The views of a scene show one set of named points, each view turned or mirrored, and shifted as a whole, with a little noise and some points left out.
(in the rows, 128 means zero)

Scene 1
View 1
rure: [114 103  69  85 135 123  96 151 203 132  66  98 169 123 114 111 166 160
 137 133 149 108 110  73 149  45]
Peb: [146 122 125  75  92 143 123 143 178 118  93  82 152 130 139 158 201 146
 136 144 149  95 101  98 177 101]
mufil: [145 127  84 127 105 137 121 134 169 129  99 114 139 119 111 127 159 137
 114 113 122  83  87  94 165 118]
segun: [142 137 109 137  82  81 150 161 175 111  90  84  95 149  99 143 153 136
 124 134 124  56  73  92 183 119]
nul: [141 125  99 143  95 104 139 146 199 113  99  70 102 146  94 129 158 150
 104 110 137  53  91 103 172 128]
nemer: [158 113 137  18 114 175 114 123 159 153 120  95 107 136 159 130 194 155
 153 162 165  94 102 140 167  80]
Kuges: [146 109 116  46 127 192 128 114 200 145 103  57 146 119 115 145 195 185
 132 126 184  98 142 149 166  77]
gefi: [167 125  90 130 112 109 130 151 190 127 112 105  79 126 105 104 116 148
 111 108 142  46  76 128 163 118]
Fibi: [123 137 177 126 150 119 132 136 161 173 131 113 165 115 135 154 206  95
 142 127 178  96  86 129 170 166]
bepad: [139 119 126 144  94 114 126 152 215 103  99  55 162 140 131 158 206 129
  99  99 160  68 105  91 178 159]
tipog: [ 76 151 125 112 172 105 152 132 134 196  76 136 181 103  56 150 176 130
 185 163 145 135  97  99 162  66]
vugu: [126 148 159 171 102  85 162 151 178 128 107  73 145 134 105 179 198 110
 122 115 152  68  85 106 191 180]
tuzer: [135 132 145 114 137 132 137 124 171 168 132  88 108 134 113 128 178 134
 125 117 165  73  93 144 163 144]
tun: [114 139 131 110 107 120 137 124 133 157 112 108 125 148 110 143 200 121
 139 148 121  92  80 100 169 123]
famad: [116 160 188 111 133  87 187 143 137 178 112  94 100 139  82 169 183 126
 173 165 167  83  83 151 190 123]
Fabos: [117 125 101 121 114 156 144 110 184 142 102  58 145 134  80 149 197 163
 107 107 141  84 124 110 166 119]
kora: [163 135  99  62  93 174 131 112 119 148 119 124  82 132 121 125 161 151
 136 153 106  81  78 127 167  97]
mez: [103 123  72 188 162 101 112 121 189 169 121 113 112 135  70  72 131 127
  87  77 131  62  84 101 133 142]
bet: [140 114 111 109 139 177 103 108 186 156 131  96 152 118 131 116 192 139
  99  93 159  86 110 124 150 143]
Zoge: [116 111  94  91 108 117  80 137 159 135  97 123 144 155 156 104 202 117
 130 145 112 100  75  53 146  99]
doken: [121 131 143  36 151 138 121 128 136 190 106 130 122 126 131 123 184 137
 181 178 158 117  88 131 156  64]
peli: [155 119 124 104 114 157  89 135 171 133 116 123 189 107 174 142 204 106
 120 116 149 101  88  91 165 154]
vogal: [ 90 145 152 126 134 131 137 120 137 167 102 110 206 119 111 175 237 104
 151 139 140 124  98  88 174 142]
View 2
segun: [103  86  90 121 145 141 123 154  88 124 150 108 146 178 117 139  77  97
 117 144 116 131 132 111 181 112]
kora: [147  47 103 104 202 125 152 127 107 123 173  89 179 150  97 146 155 120
 102 144 170 160 112 179 160 108]
bepad: [ 90  91  87 104 141 173 173 151 131  97 140 150  79 205 118 144  83 124
 113 110  99 131 141 114 131  92]
Kuges: [143 103  77 119 189 127 211 124 120 106 174 147 118 147 119 132 178 110
  69 124  95 190 131 178  77 102]
nemer: [177  59  84 125 195 122 170 121 134  89 202  97 139 165 105 169 171 122
  88 142 124 207 127 178 105 125]
doken: [199  97 115 109 194 112 120 148 128 128 188 113 147 136 101 195 195 137
 102 151 122 224 132 167 126 138]
gefi: [125  80  74  79 133 109 161 153  66 114 136  90 160 163 110 145 102 118
 116 153 114 123  85 125 153  95]
Zoge: [110  85 119  91 131 144 142 153 135 116 172  90 124 207 101 190 180 154
 105 124 148 187 151 139 192 118]
nul: [ 94  92  82 107 136 135 165 151  86 122 146 125 135 180 112 133  89 109
 114 139 106 118 117 117 158  98]
bet: [130  84  97  61 161 143 208 143 132 107 145 147 104 174  90 164 157 160
 105 123 125 139 105 156 111  86]
rure: [101 141  99  89 125 120 164 154  94 133 149 108 120 168 142 155 208 127
  74 111  98 203 152 137 158 105]
Fabos: [ 97 107 102 112 172 152 190 140 119 137 150 179 119 160  98 127 137 118
  96 121 117 135 137 147 126  89]
vugu: [120  91 108 104 166 178 116 165 130 119 127 174  87 181 102 153  45 122
 143 128 105 116 137 105 142 106]
vogal: [141 106 146  89 197 184 106 165 167 142 140 191  80 160  96 180 143 153
 125 106 137 173 166 144 144 115]
mez: [ 98 126 111  38 103 111 178 176  76 158 117 153 143 165  66 174 139 166
 132 152 119  88  77 110 176  84]
tun: [136  82 123 113 180 151 120 149 130 138 165 142 137 166  85 171 127 133
 123 141 143 153 141 142 166 119]
tipog: [165 159 147  86 190 132  75 176 113 183 132 177 125 109 110 175 190 132
 110 128 116 203 154 140 158 121]
peli: [134  65 108  56 167 172 155 151 157  83 134 115  72 196 119 180 143 163
 114  98 144 171 134 150 132  95]
Fibi: [178  87 117  76 181 162 118 165 156 109 141 172  76 166  90 197 106 161
 140 134 113 154 122 132 108 115]
mufil: [106  86 102  73 156 143 156 151 102 129 130 112 131 168 117 144 141 131
 107 119 139 139 119 142 167  88]
Peb: [124  80  92 122 178 155 153 140 135 101 164 117 108 180 131 146 139 111
  91 113 117 189 159 149 132 109]
View 3
Peb: [108 126 120 137 131 102 143 122 177 145 123 133  84 120 111 141  78 138
 142 132 178 130 134 154 110 102]
doken: [ 65 141 177 173  92  81 101 115 127 103  88 133 125 152 123 144  95  72
 167  97 150 130 147 146  99 118]
Kuges: [ 59 166  99 154 128  83 127 143 164 185  64 146  82 136 137 155 100 107
 148 143 188 141 149 157 127  71]
mez: [ 76 188 212  68  57  96 210  80 135 164 148  73 102 117 107 111 175 158
 138 151 159 215 197 115 144  93]
bet: [ 68 177 152 129  88  98 170 132 166 177  97 122  46 126 111 132 114 145
 163 161 156 165 173 112 127 113]
tun: [106 128 168 124  65 113 152  90 146 129 126 101  97 141  99 143  94 139
 124 118 167 124 159 136  97 123]
vogal: [ 94  99 202 140  77 105 148 132 170 114  97  94  86 114  91 186  63 142
 115 181 168 132 164 125  91 161]
nul: [116 164 135  81 106 115 187  77 171 172 159 106 102 119 120 128 137 174
 119 128 179 157 150 145 114  68]
nemer: [ 72 161 111 173 108  93 113 117 152 145  92 156  79 154 123 129  91  96
 176  91 157 108 136 145 103  97]
gefi: [109 190 159  89 106 117 176  82 157 170 153 111 114 143 139  99 158 166
 151 102 148 170 148 147 108  72]
bepad: [116 150 129 106 123 109 184  98 208 166 155 121  64  84 107 159 105 183
 119 179 176 146 146 121 104  96]
tipog: [ 79 100 242 131  90  85 123 133 127  96  79  76 170 131 119 177  95  99
 116 154 176 167 163 168 111 127]
rure: [ 80 123 150 121 145  58 161 137 146 125 125 115 123 100 106 117 107  97
 156 137 193 190 147 175 168  81]
famad: [100 150 193 136  69 124 110  64 156 125 109 111 147 149 144 197 117 138
  93 123 154 105 144 133  38 104]
Fibi: [ 89 156 203 147  81 111 138 105 186 127 114 122  81 112 119 181  99 151
 137 176 129 135 155  92  64 143]
kora: [103 151 139 129  74 120 142 111 125 157 100 112  89 188 117  96  98 130
 163  62 159 122 151 166 108 111]
tuzer: [ 80 183 164 128  71 112 149  85 163 163 113 120  87 136 128 156 133 145
 133 138 150 139 164 112  85  99]
Fabos: [ 86 146 131 106  90 105 168 117 163 184  97 104  81 124 114 156 108 151
 106 161 203 150 169 149 126  87]
View 4
mez: [149 107 105 146 107  93 175 118  76 160 129 178  84 144 120 123 166 154
  48  93  67  93  40  96 120 114]
tuzer: [157  87 147 151 115 131 193 106  95 111 110 155 112 160 136 102 139 152
 115  83 158 102 106 136 119 155]
nemer: [180 115 162 159 106 127 200 124 128 138  72 175 175 144 148  82  88 179
 167 127 205 101 151 163  93 156]
Kuges: [138 130 142 190 136 110 208 151  84 141  62 188 184 184 131  62 133 162
 155 106 189  98 163 139  83 138]
Zoge: [169 111 149 134 100  76 180 118 136 178  95 171 154 143 123 167  90 213
 122 166 129 112 123 111 144 121]
peli: [174 122 158 135 125 104 158 126 100 145 138 130 163 192 157 149 141 206
 119 147 185 121 139 115 147 109]
bet: [159 107 145 155 127 117 185 136  66 154 111 162 140 184 159 103 155 182
  95 119 163 104 114 128 116 109]
rure: [138 164 126 173 112  53 177 165 127 163  79 197 183 163  91 117 117 188
 132 142 112 104 122  99 108 130]
doken: [177 133 179 137  71 108 184 143 133 102  65 185 148 146 131  99  90 186
 169 147 164 118 111 148  93 196]
nul: [146 107  96 169 142 101 191  83 110 157 128 153 128 136  94 134 135 132
 116  69 121  92 125 107 132 115]
mufil: [165 139 113 148 125  94 168 100  93 162 121 161 133 144 121 143 145 168
 129 126 134 111 119 107 112 114]
tun: [157  96 150 131 109 109 188  85  99 126  95 162 111 146 122 161 118 172
 150 128 137 128 126 127 126 165]
famad: [145  92 160 142  96 128 190  86 118  49 102 146  93 153 102 127 121 129
 173  70 146 125 118 134 121 220]
Peb: [149 123 140 164 134  96 189 111 118 142  99 153 172 167 114 136 114 175
 164 123 173 115 169 121 128 134]
bepad: [129  90 124 173 161  97 191 103 101 143 137 129 154 193 112 150 145 159
 111  79 150 109 157  98 167 105]
segun: [153 114  98 155 132  99 183  64 135 141 129 148 124 117  82 159 118 132
 145  82 118 102 132 106 133 138]
vugu: [131  81 134 150 144 110 181  77  99  95 149 114 108 182 104 173 154 140
 129  66 137 124 139  99 168 150]
Fibi: [155  89 181 129 108 124 172 125  99  75 134 123 119 203 148 135 145 177
 121 103 168 127 111 125 154 166]
gefi: [176 130  92 160 123 112 169  90 127 155 138 156 124 112 111 105 134 131
 108  75 131  77  92 118 106 118]
View 5
nemer: [125 119 180 156 137 123 156 147 100 138 103 103  74 199 144 177  92  92
 168 145 135 108 179 151 121  50]
segun: [ 97  96 177 134 167 132 100 168 188 153 112 131 154 123 123 152 105 119
  91 117 130 115 122 136 107 127]
tipog: [104  97 121 157 135 195 125 194 100 129 153 214 171 149 166 103  33 122
 145 164  97 150 150 153 153  45]
gefi: [ 98  91 149 123 154 109 105 166 157 163 122 110 126 149 121 153 130 115
  95  95 108  87 104 136 142 111]
tuzer: [ 83 116 140 122 139 135 145 143 105 160 167 138 102 154 138 165 103 133
 118 123 130  94 133 161 128 110]
nul: [ 85 113 156 130 158 104  91 164 179 165 125 144 140 140 116 152 122 124
 108 108 138 104 109 154 112 134]
peli: [ 61 119 172  74 152  99 154 129 102 143  92 140 139 159  88 144  92 124
 121 155 145 106 149 188 172  43]
Peb: [104 125 188 130 151 105 128 146 139 141  90 146 131 160 118 156  80 109
 146 152 157 125 160 168 117  67]
Fabos: [ 75 149 138 143 147 115 112 158 142 163 133 184 133 189 124 143  93 140
 136 131 168 116 126 185 108 114]
mufil: [ 80 113 147 122 158 121 111 172 153 156  98 143 150 178 108 130 101 123
 106 123 130 106 119 162 151  85]
Zoge: [ 41  84 185 117 166 144 131 168 157 118  82 143 135 179  91 131 118  95
 149 164 100 123 163 158 149  60]
tun: [ 65 104 161 131 158 180 148 160 133 139 123 146 133 161 128 144  78 132
 109 152 128 119 154 154 121  95]
Kuges: [131 154 149 164 126  79 124 152 102 156 122 161  88 210 145 161  88 108
 189 134 164 114 155 182 113  69]
kora: [107 113 160 163 158 167 144 173 135 152  80  91 102 223 138 151  92 117
 102 122 129  96 148 136 132  73]
bepad: [ 63 129 176  90 154  75 114 127 154 158 126 168 149 117  93 159 108 133
 122 138 171 114 127 190 114 117]
doken: [123  92 157 162 131 170 158 172  87 125 128 137  99 180 162 148  69  91
 169 158  93 122 181 137 141  38]
rure: [107 102 150 154 144  90  79 194 150 130 103 198 154 175 122 113  97  80
 189 144 104 140 138 166 153  42]
bet: [ 60 136 129 109 141  95 138 143  99 161 132 153 106 200 108 145 115 131
 139 130 141  90 128 188 156  78]
vogal: [ 52 123 153 101 143 172 162 143  95 131 135 198 165 142 121 127  42 146
 126 184 149 140 165 187 142  64]
vugu: [ 69 115 165  89 153 131 134 128 138 159 153 165 166  83 117 159  75 154
  81 139 163 115 128 168 112 133]
famad: [122  97 154 146 135 193 153 154 103 148 181 146 125  99 177 169  49 135
 101 140 126 121 153 132  99 114]
mez: [ 30  91  89 116 151 133  93 187 153 164 169 174 141 168 106 111 155 135
 103  98  78  89  82 160 167 131]

Which points are out of place in each view (at most two, in the order of its rows)? Write none if all are in place.
view 1 | none
view 2 | none
view 3 | none
view 4 | none
view 5 | gefi, rure

Scene 2
View 1
futev: [ 93 110  89  98 114  91 193 182 135 124 135 169  86 122 121 171 127 140
 151 186 110 131  86 116 139 110]
kifas: [ 76 168  93  68 131 136  88 159 155 112 159 126  66 114  88 136 127 109
 172 173 101 115 123 112 123  66]
tik: [ 85 161  95  88 145 112 136 175 129 133 112 153 111 137 107 156 148 134
 144 162 140 160 130  94 143 122]
Vap: [110 137  80  94 129  87 199 185 119 125 125 161 112 138  99 155 165 146
 137 156 148 160 121 108 156 125]
Noka: [ 98 190  72  48  99 110 134 195 125 110 139 146 104 118  65 143 140 133
 170 181 141 156 124 124 137 122]
Giri: [ 79 104  96 129 185  94 180 159 127 153 111 157  95 156 144 159 151 158
 111 162 115 137 104  91 140 108]
Tumum: [107 153  91  83 105  80 135 176 124 122 139 129 121 114  86 139 181 117
 149 143 159 170 118 124 161 126]
gak: [101 124 109 103 117 111 154 157 157 112 147 149  93 116 112 167 144 105
 162 149 128 127 125 103 154  82]
fid: [ 85 157  94  78 176 131 129 165 129 127 116 162 108 141  94 130 168 107
 134 145 138 165 164  70 143 113]
dek: [ 98  99  82  89 121  79 168 181 126 113 141 157  94  88  94 132 194  93
 147 143 133 164 112 105 166 121]
Gomu: [114 113  79 111 119  80 219 175 131 122 148 151  93 139 110 164 147 158
 141 164 127 126  95 126 150  95]
zomot: [106 143  98  81 156 110 160 162 124 128 125 159 127 149  91 129 177 113
 125 142 155 170 157  82 152 121]
Sapoz: [ 66 157 101  93 113 104 108 189 142 126 110 152  94  95 120 178 133 116
 174 170 132 156 108 106 150 128]
Vule: [106 174 101  70 129 102  96 161 128 118 138 121 131 119  67 113 202  89
 144 123 171 182 160 102 164 121]
Pevu: [110 139  79 107 135  92 195 175 128 124 134 146 100 138 100 157 162 152
 139 145 143 142 120 113 156  99]
vidu: [103 136 107 115 139 103 169 157 141 132 127 147 110 153 122 168 141 143
 136 154 140 136 121 102 147  98]
kulu: [ 85 153  99  96 149 113 139 168 135 136 118 150 104 143 117 163 138 139
 142 167 132 146 122  96 139 110]
faned: [119  83 126 103 119  89 187 134 145 130 163 153 117 154 122 142 145 112
 125 171 122 126 103 110 141  94]
siv: [100 164 101  85  97 102 117 170 146 110 149 123  99 103  90 151 156 108
 172 149 143 145 121 123 156  96]
nugi: [104 148  69 105 161  80 161 171 111 133 130 123 108 135  87 122 210 147
 118 119 155 166 130 111 164 115]
Tutub: [102 146  75  79 171 118 180 154 125 135 155 144  88 183  93 125 129 173
 117 188 101 110 112 109 108  79]
View 2
Vap: [153 121 108 147 105 151 111 141 127 128 154 157 134 109  80 107 129 114
 159 148 144 166 110 134 152 175]
Gomu: [159 148 109 156 120 137 126 150 131 114 135 147 151 115  87  90 136 139
 144 128 148 136 103  99 171 175]
kulu: [144 118 132 147 114 141 128 114 112 109 154 135 134 124  97 159 120 124
 138 153 142 152 135 122 151 129]
Tutub: [165 119 126 166 107 108 130  93 158 100 147 147 171 136  91 137  99 114
 130 172 148  94 109  86 174 142]
tik: [145 112 124 144 108 150 123 120 112 110 163 143 123 117  89 159 119 115
 149 155 142 170 136 146 140 131]
gak: [137 162 142 136 140 139 147 131 112  91 133 136 127 132  96 125 141 124
 171 114 168 159 123 121 145 124]
Giri: [162 139 137 141 121 148  98 126  86 144 144 128 135 129  77 140 113 124
 122 171 121 138 110  70 172 145]
faned: [157 171 151 122 133 130 127 137 125 109 140 139 138 144  79 101 120 109
 159 123 148 120  97  79 111 159]
Tumum: [166 147 101 150 112 163 125 151 123  82 164 163 123 113  67 125 110 103
 172 129 153 185 124 167 117 140]
Vule: [160 142 114 139 113 159 121 122 120  73 174 174 106 122  56 149  96  61
 200 158 171 207 126 194 107 102]
zomot: [147 120 134 129 112 146 105 110 123 122 162 157 117 125  67 134 111  72
 182 174 154 177 109 144 134 136]
siv: [153 157 112 153 127 150 153 140 123  59 150 153 128 119  90 136 124 120
 174 112 170 177 138 166 126 114]
vidu: [143 141 129 133 122 132 127 133 100 118 146 152 130 113  88 128 130 119
 144 147 146 134 123 111 148 136]
Sapoz: [145 128 122 153 117 171 142 142 101  89 157 121 122 119 106 170 133 149
 142 112 140 190 156 156 129 127]
Noka: [148 103  98 171  95 146 148 124 166  67 168 151 146 114 101 143 117 123
 163 123 160 175 139 183 129 147]
Pevu: [155 138 106 150 116 138 120 139 117 114 144 160 138 108  78 106 130 117
 158 151 153 154 110 124 173 153]
fid: [142 110 143 139 116 148 114  89 118 111 160 141 116 137  83 167 110  80
 178 177 158 187 125 145 149 111]
View 3
Vap: [154  87 136 112 125 126 114 124 136 127 152 149 153  94 132  80  56 166
 158 104 135 135 125 158 139 155]
fid: [169  84 157 100 164 129 108 131 156 112 201 129 132 108 112 103  53 175
 127 109 137 190  64 192 103 154]
futev: [176  89 128  98 121 127 113 159 143 118 141 144 155 134 111 101  89 125
 148  97  96 117 148 138 147 151]
Vule: [158  46 159 125 163 128 119 123 152  91 160 130 162  51 138 111  42 186
  86 116 162 170  62 225  87 137]
Tutub: [200  95 141  79  89 135 118 176 149 102 196 150 109 110  43  67  67 158
 143 123 137 147 125 142 137 167]
Tumum: [158  51 136 120 135 123 113 132 144 102 133 142 170  65 141 106  56 158
 109 113 141 137 106 192 110 140]
dek: [146  52 141 112 153 131 145 149 132 111 126 120 158 106 156 106  73 155
 124  66 132 130  91 171 136 144]
kulu: [183  90 134  93 136 119  91 145 159 113 181 144 139 119  99 107  76 151
 141 124 114 158 103 167 114 155]
Gomu: [176  93 126 104 108 120 131 153 138 111 134 154 145 110 112  82  84 160
 162 100 120 100 144 140 153 161]
siv: [195  67 149 114 152 125 108 146 161  84 126 141 171  81 117 120  71 151
  93 107 124 126 110 201  99 151]
Noka: [189  74 163 107 140 146  79 130 155 112 137 148 173  75 102  92  27 119
  92 105 134 154 131 183 109 163]
faned: [164  85 142 120 113 125 170 167 140  92 172 135 148 116  99 100 111 178
 135 117 101 118 141 160 141 112]
tik: [171  83 135 104 143 121  83 131 156 117 177 145 151 103 119 108  62 152
 135 125 123 165  98 177 108 151]
Sapoz: [181  70 128 103 161 117  65 138 163 113 141 138 173 118 135 138  78 116
 118 114  98 149 107 182  98 150]
Giri: [158  83 102  84 110 103 115 161 144 117 194 141 116 138 112 101 103 170
 187 123 115 144  95 138 139 149]
vidu: [179  97 129 106 129 110 113 141 153 104 173 154 145 110 108 102  92 178
 153 130 113 130 118 167 121 149]
Pevu: [174  91 130 105 125 119 120 136 142 111 148 153 144  96 120  83  70 179
 158 106 136 119 116 161 136 168]
nugi: [150  51 119 102 120 114 121 135 135 106 154 142 131  66 137  85  52 195
 150 107 173 143  69 177 125 164]
kifas: [234  72 158  87 150 134  95 181 176  74 152 131 145 114  61 125  76 126
  75 105 115 147  96 195  91 166]
gak: [194  95 149 112 156 120 130 153 159  89 145 140 157 122 112 118  99 168
 123  98 102 120 115 183 115 148]
View 4
vidu: [129 104 163 144 123 107 141 122 103 154 102  93 190  96 139 128 103 126
 162  92 125 150 123 150 176 153]
Tumum: [140 115 203 149 111  70 166  85 129 203 123 106 196  73 161 102 141 110
 134  93 120 158 135 164 208 147]
futev: [110 112 124 130  94  97 134  95 133 148  94 104 191 136 111 119 108 109
 136  90 145 142 129 150 211 158]
nugi: [164 136 188 128 142  74 172  97 136 156  91  86 198  43 160 103 140 125
 169  78 107 173 126 167 179 165]
Giri: [139 118 143 106 123 109 120 132 131 124  56  87 201  79 126 139  88 118
 175  89 131 165 121 133 180 166]
Sapoz: [117  98 166 130 107 114 122  85 112 213  97 115 168  81 138 106 125  79
 117 122 136 141 127 145 207 116]
zomot: [181 125 184 164 151  92 163 110 140 173 115 101 191  49 160 116  92 112
 158  82 137 157 144 155 174 152]
kulu: [138  99 152 131 129 126 135 109 118 163  93 100 173  76 135 119 101 120
 147 107 137 147 145 139 185 140]
fid: [182 123 170 152 162 116 151 110 130 186 100 106 164  28 151 105  86 112
 144  96 140 152 152 149 174 134]
gak: [118 130 154 158 117  97 146 121  96 193 103 108 168 105 120 102 100 122
 132  82 125 131 112 167 192 148]
faned: [124 131 161 158  96  75 147 149 121 167 105 105 208 124 125 134  67 148
 147  68 137 147 124 149 205 183]
dek: [147 161 165 143 115  55 157  89 151 195  91 108 191  81 132  95 115  86
 131  66 130 154 116 175 215 160]
Pevu: [136 118 156 143 126  90 162  94 123 141 104  89 194  99 138 111 131 120
 164  79 121 154 122 165 180 163]
tik: [149  99 171 140 132 115 141  96 122 176 104 105 178  63 150 116 111 104
 145 109 137 153 145 141 185 132]
siv: [119 115 186 153 114  91 163  96 101 219 120 111 163  85 143  87 135 128
 116  99 117 138 130 169 206 137]
Noka: [138  88 167 153 120 105 174  60 134 193 142 113 164  92 150  85 146 122
 112 114 143 140 175 155 210 132]
Gomu: [116 120 136 136 104  83 157  96 127 128 103  91 202 137 120 115 128 127
 158  74 130 149 123 163 196 176]
kifas: [117 114 150 129 122 128 158 116  95 217  97 116 124  69 116  74 110 170
  93 116 127 124 160 150 210 131]
View 5
Vule: [153 158 159 144 107  29 149 111 195  98 123 116 108  79 214 164  69 139
 113 142 137  84 189 109 129  76]
fid: [151 155 107 131 106  59 133 115 183  80 106 123 132  78 155 155  88 136
 120 159 150 115 149 114 133 115]
futev: [143 137 170  99 104 132 183 152 151 119  97 116 152 115  75 130  45 123
 139 124 123 124 135 142 115 111]
Vap: [141 160 165 116 103  96 162 133 178  96 100 147 150 115 113 125  33 160
 143 133 135 118 158 119 120  86]
Noka: [139 142 182 119  80  60 144 121 138 126 132  90 139  74 129 137  75 144
 167 146 129 102 185 142 122  72]
kifas: [159 123 166 125 104  89 141 147 127 112 129  41 112  74 146 167 118  88
 139 137 145 105 137 148 141 112]
Giri: [131 138 134 116 129 119 156 146 175  94  65 153 163 123 114 138  50 122
 119 125 151 151  91 110 128 135]
dek: [165 169 173 101 112  73 198 145 188 108  84 127 119 106 121 159  43 141
  96 129 116  81 169 125 137 102]
Pevu: [150 160 178 128 113 107 156 148 172  84 102 134 142 125 119 129  46 152
 145 123 144 120 141 117 132  94]
Tutub: [106 136 159 113 100 121 127 139 141  70  97  82 148  96 123 116  60 140
 158 151 176 143  82 124 142  92]
Tumum: [146 149 190 128 106  63 167 129 177 121 112 124 129 100 168 150  44 140
 129 123 124  98 179 120 119  77]
nugi: [139 170 181 132 124  50 146 138 189  85  77 146 135 115 167 147  42 162
 125 124 153 110 140  96 150  85]
siv: [167 139 190 136 106  82 162 141 160 120 134  92 115  97 159 159  76 114
 137 121 124  96 178 136 122  90]
vidu: [146 138 151 133 116 128 152 139 174  90 115 134 145 118 135 134  55 121
 138 124 144 135 132 121 113 110]
Sapoz: [164 123 155 129 111  73 158 132 148 153 117 125 148  90 125 163  89 102
 139 121 112 120 178 139 108 121]
faned: [134 139 157 104 109 163 198 139 190  81 107 102 124 117 138 130  21 112
 106 132 136 114 118 128 107 102]
kulu: [140 132 137 127 110  97 140 131 157 106 106 122 151  95 127 142  75 120
 143 137 144 136 132 126 119 116]
tik: [145 138 140 130 106  76 141 122 165 113 111 134 151  90 141 144  72 128
 142 137 139 129 155 122 116 108]
Gomu: [144 151 192 110 110 137 175 161 163  92  99 122 146 133  92 121  30 144
 146 118 138 121 130 130 127  94]
zomot: [143 165 124 128 103  74 148 112 199  73 105 136 132  92 160 140  53 153
 119 154 145 111 154 109 127  95]

Which points are out of place in each view (at most two, in the order of its rows)? Write none if all are in place.
view 1 | kulu
view 2 | none
view 3 | none
view 4 | nugi
view 5 | Tutub
